The views of a scene show one set of named points, each view turned or mirrored, and shifted as a whole, with a little noise and some points left out.
(in the rows, 128 means zero)

Scene 1
View 1
Q_433: [ 75 140 137 121 118 162 132 123 161 151 138 108 101  95 126 125 115  99
 143 129 120 120 128 129 148]
Q_584: [150 148 128 117 117 114 167  93 108 143 136 118 103  78 140 141 166 142
 157 109 129 118 166 154 131]
Q_84: [126 163 119 134 107 157 171 116 151 195 139 130  44  68  77 125 149 134
 166 140 133 108 162 143 163]
Q_142: [ 88 140 139 127  96 113 154 106 138 132 133 134  97  75 122 114 149 106
 133 109 140 113 139 159 136]
Q_644: [126 137 126 117  98 117 156 109 120 123 126 107 117  83 136 133 176 126
 130 118  85 149 134 150  83]
Q_731: [131 148 120 127 104 129 167 107 128 155 126 115  90  74 108 129 171 137
 147 130 105 133 148 146 114]
Q_672: [ 65 145 129 120  83 125 164 110 163 138 153 147  91  72 120 110 161  89
 121 110 143 101 145 163 127]
Q_860: [ 76 152 125 130  86 139 167 116 168 162 144 146  63  66  90 110 162  98
 135 122 137 102 143 159 142]
Q_697: [151 158 134 136 114 128 172 102 115 168 128 127  70  75  96 126 154 148
 159 128 141 113 168 150 160]
Q_135: [ 73 139 133 125  94 129 152 114 154 124 134 126 106  81 128 119 151  95
 121 117 118 123 126 147 114]
Q_815: [ 73 146 131 148  69 114 175 118 164 158 123 164  42  49  58  96 150 104
 128 125 157 103 137 165 166]
Q_372: [ 80 139 129 137  77 108 161 115 143 123 122 137  94  67 106 111 161 102
 119 112 118 125 124 160 116]
Q_114: [117 156 111 130  85 141 179 110 154 176 142 129  66  68  85 128 183 122
 144 129 119 109 162 153 122]
Q_55: [107 134 135 115 100 108 151  99 117 117 135 121 122  83 149 130 159 118
 129 102 127 125 138 153 113]
View 2
Q_731: [148 152 135 132 145 104 129 120 154 129 139 105 111 139 140 150 148 142
 131 135 122 139 114  99 133]
Q_584: [116 140 124 113 162 141 155 134 130 123 159  95  89 155 154 155 117 132
 110 125 118 164 105 117 132]
Q_84: [161 155 114 144 146  79 125 121 133 142 170  92 138 129 107 152 152 145
 142 128 135 131 100  94 133]
Q_55: [108 128 141 120 145 155 140 127 125 116 116 111  90 140 159 141 108 122
 111 144 121 177 126 145 120]
Q_815: [166 132 112 173 136  73  86 110 114 169 145 123 145 119  96 160 135 123
 146 147 143 172  91 154 111]
Q_135: [123 126 140 147 125 135 121 124 131 116 100 117 113 113 139 128 113 121
 131 154 137 170 138 144 104]
Q_142: [128 120 128 143 141 134 124 127 116 131 119 110 112 125 132 144 110 119
 126 151 136 179 118 155 110]
Q_372: [133 130 142 153 133 123 106 117 135 142 103 130 104 119 137 140 116 114
 124 150 125 188 125 166 104]
Q_114: [149 169 125 153 145  86 142 106 140 134 155 113 123 134 124 139 134 125
 126 112 129 167 114 117 118]
Q_697: [138 142 115 118 167 107 135 133 131 147 169  93 106 152 130 168 138 137
 124 131 119 147  87  99 141]
Q_672: [131 131 123 152 127 126 122 119 106 128 122 112 130 112 121 126 106 115
 133 141 159 187 127 160  96]
Q_860: [154 133 113 159 139  85 101 115 118 154 144 116 134 116 102 150 125 122
 141 144 141 178  98 143 110]
Q_644: [114 150 158 125 145 145 147 120 162 115 110 128  82 142 175 133 122 124
 106 134 105 168 140 129 122]
View 3
Q_731: [116 135 126 107 118 151 156 100 128 126 161 144 123 128  61 137 117 140
 154 151 107 133 143 110 117]
Q_433: [130 113 149 149 144 133 176 129 143 103 142 153 143 122  80 107 173 136
 158 172 108 150 169 102 113]
Q_84: [131 148 133 113 121 167 146  73 155 133 189 156 128 131  56 157 123 159
 151 151 102 147 136 120 105]
Q_644: [113 113 123  94 127 128 164 149  85  93 113 138 131 122  67 106 105 100
 153 155 117 105 131  94 124]
Q_55: [144  99 140  94 148 128 142 136 108  96 107 154 119 114  77 103 133  98
 153 178 105 106 133  98 111]
Q_584: [134 123 124  83 152 142 128 118 121 121 132 145 100 122  74 126 113  91
 166 173 112 112 114 109  96]
Q_672: [180 102 160 113 140 134 149 107 135  67 133 190 157 115  70 118 141 146
 145 168  90 110 138  96 112]
Q_697: [129 139 120  90 133 154 129  88 139 140 163 151  90 123  69 146 119 128
 154 161 107 133 125 114  89]
Q_135: [151  97 153 118 131 126 164 129 117  77 116 164 153 117  71 102 151 133
 145 167 102 118 146  95 117]
Q_114: [149 134 139 100 118 156 157  88 131  96 168 164 149 128  52 141  94 150
 155 147 102 115 130 108 117]
Q_372: [153  97 142  95 106 127 151 117 107  75 116 176 143 111  62 112 146 146
 134 158  91 116 137  87 116]
Q_142: [160 101 144 104 137 130 140 115 124  88 120 174 130 113  74 113 151 132
 144 178  95 118 137  95 104]
Q_860: [168 119 154 115 121 144 152  84 145  86 162 181 157 113  60 133 141 168
 142 157  89 127 138 101 111]
View 4
Q_697: [ 93 134 143 108 156 110 155 136  61 129 106 122  96 116 137 131 150 158
 159  86 109 153 160 167  98]
Q_672: [131 127 125 102 110 137 145 103 120 136 101 102 121  94 162 139 110  96
 164 131 116  97 173 156  99]
Q_815: [134 141 123 123 129 152 134 148 101 136  56 116 125  84 163 140 150 129
 172 114  95  80 191 182 111]
Q_114: [106 125 148 140 141 114 152 127  86 151 112 100 109 109 129 134 158 125
 142 128 126 114 181 173 117]
Q_860: [130 127 127 118 127 136 131 132 103 143  96 116 126  91 153 129 144 113
 163 133 105  88 185 168 109]
Q_142: [130 126 133  97 112 132 159 107 116 117 104 114 107 100 163 141 100 110
 166 110 112 126 164 159  98]
Q_84: [102 134 133 125 155 109 123 154  68 149 108 136 116 110 130 111 167 151
 156 119 101 123 175 177 108]
Q_584: [ 90 126 154 100 140 113 172 100  76 122 127 110  84 120 139 142 117 140
 149  88 129 168 145 149  87]
Q_731: [111 132 146 131 145  98 148 137  73 127 129 134 101 114 131 133 137 148
 156 110 121 143 163 169 126]
Q_55: [126 124 142 101 107 121 177  90 105 105 127 108  90 110 158 154  88 110
 162 103 130 150 147 148 103]
Q_433: [142 121 118  97 114 106 121 122 103 112 150 154 116  99 153 120  97 120
 176 147 108 137 159 160 113]
Q_372: [145 130 135 128 107 139 167 115 114 112 104 108 105  94 161 163 108 111
 164 108 123 108 174 168 124]
View 5
Q_584: [110 135 108 131  84 125 154 105 111 123 157 128 115 131 151 114 157 137
 107 147 138 130 143 195 150]
Q_815: [115 171 102  43 186 152 158  95 154 160 149 102 160 139 119 100 145 149
 109 150 117  97 150 138 129]
Q_731: [129 156  86 113 145 114 165 102 135 128 158 121 109 114 133 107 151 122
 124 146 120 127 172 190 144]
Q_142: [104 144 106 105 135 147 135  99 123 129 143 128 149 135 141 137 132 127
  98 134 139 127 147 150 144]
Q_84: [141 169  91  85 157 112 170 100 133 143 177 111 108 111 112  95 155 157
 133 165 113  97 177 169 133]
Q_697: [128 145 112 104 111 118 165  99 124 141 175 114 105 121 131  86 163 154
 119 160 136 118 159 187 145]
Q_372: [104 144  92  89 155 157 138 103 148 128 128 128 160 131 148 139 134 104
 101 132 123 133 137 157 141]
Q_672: [ 97 156  99  95 150 152 135 102 132 129 141 131 157 127 138 163 125 132
 102 138 121 110 138 127 123]
Q_135: [106 145  90 112 159 148 135 107 134 120 137 134 146 120 143 157 116 104
 107 125 128 135 146 147 143]
Q_433: [122 163 107 134 180 127 127 111 118 127 162 135 119 109 129 153 107 123
 119 127 144 138 179 142 150]
Q_55: [ 95 131 103 132 110 146 134 109 118 117 141 139 142 135 156 144 136 111
  96 131 147 144 136 173 151]
Q_644: [107 128  70 133 116 133 147 115 133 108 130 141 126 119 158 140 143  75
 106 123 127 153 144 201 151]
Q_860: [115 169  95  78 169 142 152 106 141 138 150 124 144 119 118 135 134 138
 121 152 104 102 158 132 122]

In a view up to two points have been moved. Name them for each view, in the order of its rows, or write -.
view 1 -> Q_731
view 2 -> Q_860
view 3 -> -
view 4 -> -
view 5 -> -
